Points on a hilly landscape, in no order, each with its height.
A ball rolls from a point to the lowest of its 2 nearest points, and stops where none of them is lower. Distance is the straight distance between rows; heights are no part of it.
let (h 41.4): [166  93  97 133 125 166  90 121  85 156 114  82 137  84 111 130  88 123
  90 135 123 161 161 113 116]
sule (h 42.2): [110  88  91 110 172 140  89 142 136 157 168  97 148 137 164  74 123 110
 149 124 133 147 168 138 103]
Kezem (h 71.9): [167 157 150  99  83 106 144 170 143 127 110  89 158 155 170 160 118  90
  99 132 174 109 144 160 132]
Baze (h 28.3): [ 99  98 108 138 175 125 124 131 129 110 128 124 100 102 146 115 109 160
  99 115  93 117  84  85 123]
lurer (h 80.3): [194  98 113 118 149 136 137  62 106 178 132 109 139  89 105 171 141 144
  78 124  81 143 182  85 116]
lizi (h 22.9): [138 122 110 144 142 136  97 130 114 118 102 138  75 138  64 205 146 190
 107 101 116 132  87  65 160]
Guses (h 20.8): [156 133 126 146 119 161 119 112 115 145 117 113 123 154  60 180 125 151
  90 114  98 134 112  65 121]
giki (h 31.1): [124 154  64 122 146 153 104 149 110 131 111 139 109 144  82 138 138 157
 125  78 150 181 125 100  65]
Zivuf (h 28.6): [ 66 171 159 152 100 104 132 159 106  58 133 162  99 172 107 123 147 146
 162 181 172 128  65 151 126]
fitez (h 34.1): [123 149  65 110 140 120  97 160  85 103  95 141  65 103 109 149 157 196
 105 132 145 166 122 137 117]
kita (h 77.5): [127 152 206 155  75 109 155 117 103 106 136 167 128 134  84 148 114  98
 125 109 165 121  96 148 147]
debuz (h 70.8): [158 114 115 146 125 148  80 104 110 180 102 107 109  89  91 168 147 183
 126 137  59 109 139 117 206]
veso (h 25.1): [ 72  97 167 138 131 100 146 168 129  86 154 137 154 183 170 134 112  93
 117 152 125 103 101 115 164]
niku (h 70.6): [153 119 151 143 105 128  97 112 101 143  96  88 104  54 106 161 115 161
 111 127  98  97 109 148 213]
sozit (h 50.9): [186 103 128 118 121 129 138  96  95 139 120 117 143  52 138  90 106 104
 126 124 147 154 192 150  91]
bitug (h 78.5): [144 172 184 144  76 130 149 136 158 135 107  85 141 134 116 124  89 128
 149 120 138  73  93 149 134]
Sopi (h 92.2): [129 114  84 108 184 150 125  98 162 154 167  55 132 103 185  79 120 161
 134 161  76 110 151 121  88]
Sako (h 70.7): [171 163 115 113 100 113 113 149 119 151 101 119 127 139  89 219 156 154
 101  92 149 124 128 146 164]
Situp (h 17.2): [131 168 115 152 110 169 119 104 132 131 107  97 112 150  83 139 134 146
  98 191  90 130 114  95 127]
zive (h 88.2): [104 155 134 125 147 133 169 149 195 134 144 128 105 174 161 105 139 133
 160  74 114  81 106 115  92]
tele (h 31.0): [121 137 107 119 153 107 137 133 115  88 109 152  78 122 128 159 144 183
  85 129 114 133 101 110 129]
fot (h 86.7): [105 142 157 142 142 129 175  77 160 141 160 200 127 168 107 103 157  98
 147  91 103 131 127 107  95]
Kevuk (h 14.9): [107 132 175 134 103 101 163 122 134  77 125 162 130 114 157  89 121  94
 185 156 151 111 129 162 152]
Funud (h 87.6): [111 134 176 137 139 120 177 108 186 146 159 158 142 181 131 127 132 104
 130  78  94  79 105 105 123]
mit (h 82.6): [138 127 157 156 122 141 141  72 104 162 131 185 136 129  54 130 131  96
 137  80 116 163 143 117 108]
Tovug (h 13.3): [134 154 142 154  83 148 119  98 119 123 103 103 142 115 106 126 116 139
 119 227  99 120 131 140 164]
Zegov (h 91.5): [135 132  61 101 169 137 137 152 160 140 147  61 127 149 175 102 128 163
 101 136 107 121 139 101  54]
Zodu (h 37.0): [167 133  82 117 120 133  94 131  79 148  87 153  98  77  77 177 156 174
 111 107 145 167 140 136 130]
fivu (h 66.4): [149 161 126 105 120 109 169 129 176 159 123 127 124 138 171 117 165 125
 145 109 113  93 167 165 122]
sevil (h 89.5): [ 96 128  74 102 161 114 117 185 150  92 123 116  89 142 181  94 134 154
 139 100 162 136 106 127  85]
gur (h 25.8): [ 92 103 109 124 137 105  81 159  93  87 125 130  98 134 139 182 157 175
 102 193 113 120 100 128 217]
nar (h 35.5): [123 121  63 133 167 173  94 118 102 139 126 108 108 110 106 107 131 157
 120 135 102 175 133  90  72]
vuk (h 17.8): [103  95 185 137 136 134 165 140 128  72 155 165 131 135 143 103  81  83
 123  96 149 123  85  97 104]
Firef (h 28.7): [132 116 101 133 144 130  99 100 149 145 120 151 124 174 108 190 173 176
 115 178  60 119 141  93 184]
tevap (h 68.4): [146 133 137 109 127 108 134 152 165 173 119  94 130  91 161 155 123 121
 133  26 145  84 115 153 160]
meniv (h 70.4): [119 114 168 158 115 135  94 138 118 148 121  78 115 116  93 184  99 143
 111 129 101  78  71 116 215]
mato (h 19.3): [120 100 112 107 122 133  97 154 120 130 153 158 165 159 169  79 166  82
 165 176 148 152 196 170 130]
bodos (h 19.7): [160  96 156 132 101 131 128 122 128 129 114  71 187  82 156  87  57  92
 136 174 131 116 154 140 141]
konuk (h 78.1): [122 179 208 154  67 131 170 108 147 123 129 137 150 166 101 126 114  96
 142 151 129  93 104 147 137]
simeb (h 69.4): [ 99 147 167 129 125 102 143 173 135  84 129 146  84 122 128 136 120 155
 137  62 177  87  45 145 146]
Duso (h 16.6): [135 105 183 144 110 122 157 119 145  99 118  88 167  96 159  96  45  96
 159 168 126  75 100 117 144]
Sefuv (h 9.2): [122 110 164 139 134 120 167 138 147  93 144 155 118 134 182  78 120  90
 174 102 158 124 127 133 109]
Talo (h 27.0): [116 148 127 139 106 151 102 184 103  94 106  81 125 120 112 118  71 136
 135 130 186 140  84 131 103]
Porav (h 38.2): [127 142 150 149 132 151 178  42 162 131 136 158 145 144  95 133 145 116
 109 173  56 123 117  87 130]
kapib (h 72.1): [163 105 116 118 136 119  95  90 121 203 132 147 154 123  93 158 152 115
 133  97 111 145 185 152 158]
Tabov (h 39.3): [132  89 103 133 141 142  81 127  83 138 115 135 108  92  92 145 111 139
 107  88 135 175 125 109 138]
fedi (h 69.9): [100 175 149 146 104 119 126 166 130 101 120 132  91 154  73 173 144 184
 132 100 157 109  45 134 132]
Penim (h 71.0): [130 145 130 130 104  94  92 141 101 127 106 145 100 126  92 205 162 172
 117 138 140 111 109 160 210]
Dotor (h 71.1): [143 135 132 108 107 113 104 177 132 139 107  88 143 143 135 189 125 113
  78 101 166 122 115 142 161]
gog (h 44.7): [133 105  93 103 161 118 111 157 144 163 152 117 133 121 174 113 140 106
 149  54 169 140 154 152 109]
ziber (h 54.5): [ 97 129 153 126 126  77 134 137  69  68 127 203  89 119  95 173 153 156
 124 138 159 155  86 143 166]
Gol (h 68.9): [117 148 157 113 131  76 139 171 151 130 121 147 104 114 157 172 137 130
 142  34 175  94  93 162 175]
zasi (h 85.4): [111 162 122 140 138 148 145  87 173 185 154 150 134 164  95  91 174 110
 187  72 105 133 152 130  91]
Zeg (h 49.4): [ 91 164 126 123  99 120 134 118 111  78 113 194 113 123 131  86 173 128
 182 210 146 159 147 171 131]
kul (h 27.2): [116 101  91 118 148 118  90 144 129 127 128 138 123 136 157 159 175 169
 106 205  70 102 144 135 201]
kip (h 88.8): [ 74 141  92 113 168 111 129 166 176 114 140 144  88 171 155 136 150 161
 130  79 125 101  89 115 113]
mik (h 17.1): [121  99 139 107 140 100 144 106 151 152 154 140 158 108 178 105 157 118
 141 152  78  83 171 159 166]
Til (h 17.7): [120 125 145 125 130 111 138 155  95  98 122 173 101 124 117 140 110 109
 118  68 189 161 103 129 107]
Tive (h 70.2): [ 93 151 146 157 118 138 104 151 126 114 117  97 104 146  91 142  99 161
 118 133 124 100  57 113 150]
nura (h 22.6): [ 87 127 154 146 116 127 106 148  90 117 121 175 120 135 107 107 113  87
 173  79 180 168 111 149 143]
Sudut (h 26.8): [116 139 112 131 126 143 117 121 149 147 140 143 142 147 153  51 155  92
 209 144 138 153 186 166 107]
tugiv (h 39.2): [ 74  95  79 139 191 161 106 116 142 138 162  97 137 140 140  74 118 138
 132 137  98 145 123  90  80]
nole (h 62.4): [140 125 110 121 137 137 142 123  86  98 123 165 118 132 122 111 129 100
  96 135 159 201 166 116  60]
liv (h 71.6): [139  79  96 128 152 115  72 112 113 170 125 168 132 141  95 185 158 145
 142  88 117 154 135 118 195]
dezik (h 63.9): [142 158  93  99 135 122 169 136 168 122 133 123 130 164 173 112 167 130
 116 164 125 113 164 135  86]
zem (h 71.3): [ 91 135  98 134 140 115  79 141 130 141 120 157 106 148 100 174 161 166
 153 102 127 131 106 136 188]
zuve (h 70.3): [141 174 103 135  97 139 114 159 106 127  95 112  99 135  58 192 133 175
 125  88 160 134  88 128 123]
kiror (h 92.8): [135 112  97 129 155 147 127  91 138 127 116  89 131  65 162  85 110 159
 115 179  84 118 142 110 120]
Girup (h 24.4): [138 101  85 121 148 110  78 148 102 114 118 132  98 146 115 219 147 180
  80 158 118 144 110  75 176]
Gili (h 25.6): [ 89  66 134 134 167 128 136 118 126  95 155 125 151 126 165 111 115 120
  89 165  80 115 115  80 142]
Sep (h 20.0): [156 117 157 110 113 113 150 162 164  87 107  66 148 114 198  95  55 104
 162 149 170  88 105 122 110]
naniv (h 84.0): [131 146 137 148 120 143 150 103 129 159 130 167 127 134 101  81 135  87
 184  80 154 162 151 141  80]
Naze (h 81.4): [177 137 126 131 113 142 147  68  96 163 113 145 137  95  71 147 144 118
 100 121 110 163 170 111 107]
mapug (h 55.1): [189 122 148 115 127 117 178 100 139 159 128 104 154  89 166 108 105 105
  97 104 128 118 174 142  89]
gake (h 56.9): [140 139  95 115 139 143 141 104 104  99 115 157  99  77 131  74 134 133
 150 153 149 184 161 132  68]
tir (h 51.3): [149 130  78 119 165 151 141  70 112 152 157 142 129  85 122  79 157 139
 137 150 112 181 180 129  57]
Baram (h 76.9): [144 150 166 132  81 106 143 137 117 139 121 148 151 190 100 189 132  78
 108 103 173 134 124 145 139]
neda (h 17.5): [188 102 144  98  86 126 106 132 134 147 124 110 180  85 177 107 107  93
 130 162 137 115 188 191 150]
Vupe (h 67.7): [154 140 110 101 135 119 129 147 186 186 129  84 135 100 170 124 149 149
 145  81 102  64 151 175 137]
Bubob (h 90.4): [129 101  81  96 178 125 134 183 143 108 152  99 120 146 184 114 118 120
  94  96 162 147 135  99  64]
numad (h 9.3): [115 147 165 145  98 125 140  91 130 119 109 135 142  91 122  96 118 125
 176 194 102  93 132 164 169]
Veta (h 59.7): [187 129 100  87 149 140 160 110 139 138 145 102 143 108 181  97 145 117
 109 150 133 143 192 141  62]
Rom (h 30.8): [116 112 108 141 132 142  93  89 143 171 145 134 162 189  96 147 153 114
 117 182  80 137 166 109 164]
per (h 12.1): [173 109 156 103 105 117 141 139 173 152 138  92 172 121 206  82 116  84
 176 148 129  82 177 171 144]
Zitef (h 47.4): [172 111 101  98 125 143 102 144 112 152 134 106 142  71 161  91 123 110
 155  86 175 160 192 175  93]
vela (h 23.1): [138 145 151 121 121 132 143 178 112  99 126 134 111 141  96 190 103 131
  81  59 184 136  69 111  98]
nadu (h 29.5): [111 183 119 143  82 123 107 161 101  73 110 110 104 141  96 105 120 159
 159 182 192 144  94 156 104]
befu (h 26.1): [ 86 140 126 153 110 141 100 132 116 139 120 163 129 134 112  83 133  99
 189 143 147 144 148 162 150]
Pupi (h 26.7): [ 62 148 183 148 112 120 139 163 141  73 155 153 132 196 127 115 122 115
 146 155 139  99  65 115 141]
gume (h 43.3): [126  78 125 136 152 149 112 132 115 151 142  68 152 108 144 114  79 120
  98 116 106 126 128 104 124]
kiv (h 73.7): [159 154 146 121  81 136 162 147 128 108 116 117 150 159 152 108 112  77
 130 170 177 147 168 153  95]
fivuk (h 52.6): [109 148 133 113 121  91 140 119  74 106 115 230  98 118 109 136 178 142
 154 165 147 164 147 170 153]
Lok (h 79.4): [177 122 132 139 133 155 142  78 135 201 127  71 159  98 108 134 119 126
 102 111  69 115 162 115 110]
tukod (h 42.3): [119  60 120 129 204 129 123  99 121 153 179 105 142 104 148 108 108 116
  96  86 103 139 137  89 101]
loza (h 45.0): [ 78 150 121 142 125 142 154  97 140  81 134 164 136 132 131  71 149 107
 151 196 112 156 126 125 104]
kop (h 78.0): [111  97 167 148 120 111 127 116  97 117 126 148 122  96 100 149  98 117
 117 103 131 124 101 135 175]
bufe (h 22.7): [ 94  85 183 137 127 116 176 131 120  62 151 135 158 128 172 110  79  89
 103 162 110 111 100  89 140]
luda (h 24.0): [146 131 101 113 117 130 109 182 136  91 100  67 133 108 175  90  75 134
 157 149 191 131 127 134  90]
kika (h 34.3): [132 147 128 120 122 125 157  87 170 152 132 128 164 176 134 140 168 107
  92 180  70 114 154 116 129]
dibo (h 45.8): [126  96 124 131 172 137 144  68 124 142 159 130 122  64 138  74 107 129
 147 111  98 146 152 119  84]
Fab (h 75.7): [139 128 141 122  97 120 131 154 127 130 137 131 169 206 133 146 126  61
  88 157 158 153 159 119 116]
dobib (h 41.1): [ 96 168 147 144 110 150 183  91 159  87 139 155 139 157 129 111 141 117
 113 206  89 111  79  96 123]
Sas (h 13.1): [ 90  85 118 119 146 113  91 139 145 160 165 143 173 156 169 107 161  99
 153 155 100 115 179 165 179]
tas (h 78.9): [163 145 160 141 107 141 143 114 149 183 108  81 149 121 107 139  87 129
 120  82  96  85 108 115 129]
takib (h 26.9): [125 144 117 131 142 161 129 145 112 101 127 149  97 148  65 159 114 153
  99  58 140 159  79  78  77]

Call two points neighbours if one is among the 2 nearest of the other. Go from one point of each pair to the other, from neighbour to neighbour, staying as low as possible. Name the highest point that can't be avoided.
tukod and Duso => gume
Duso and Sefuv => nadu
Sefuv and numad => Kevuk
Duso and per => bodos
Til and Sas => Sudut

Where does a ball stop that starts at each point below?
Zeg => numad
Gol => Til
debuz => numad

For each start below, name every point that the ball comes to, in order.
Zitef => gog > sule > tugiv > nar > giki > takib > vela > Til
simeb => Gol > tevap > Vupe > fivu > dezik > Veta > mapug > sozit > Zitef > gog > sule > tugiv > nar > giki > takib > vela > Til
fivuk => Zeg > loza > dobib > Porav > kika > Rom > Firef > kul > gur > Girup > lizi > Guses > Situp > Tovug > numad
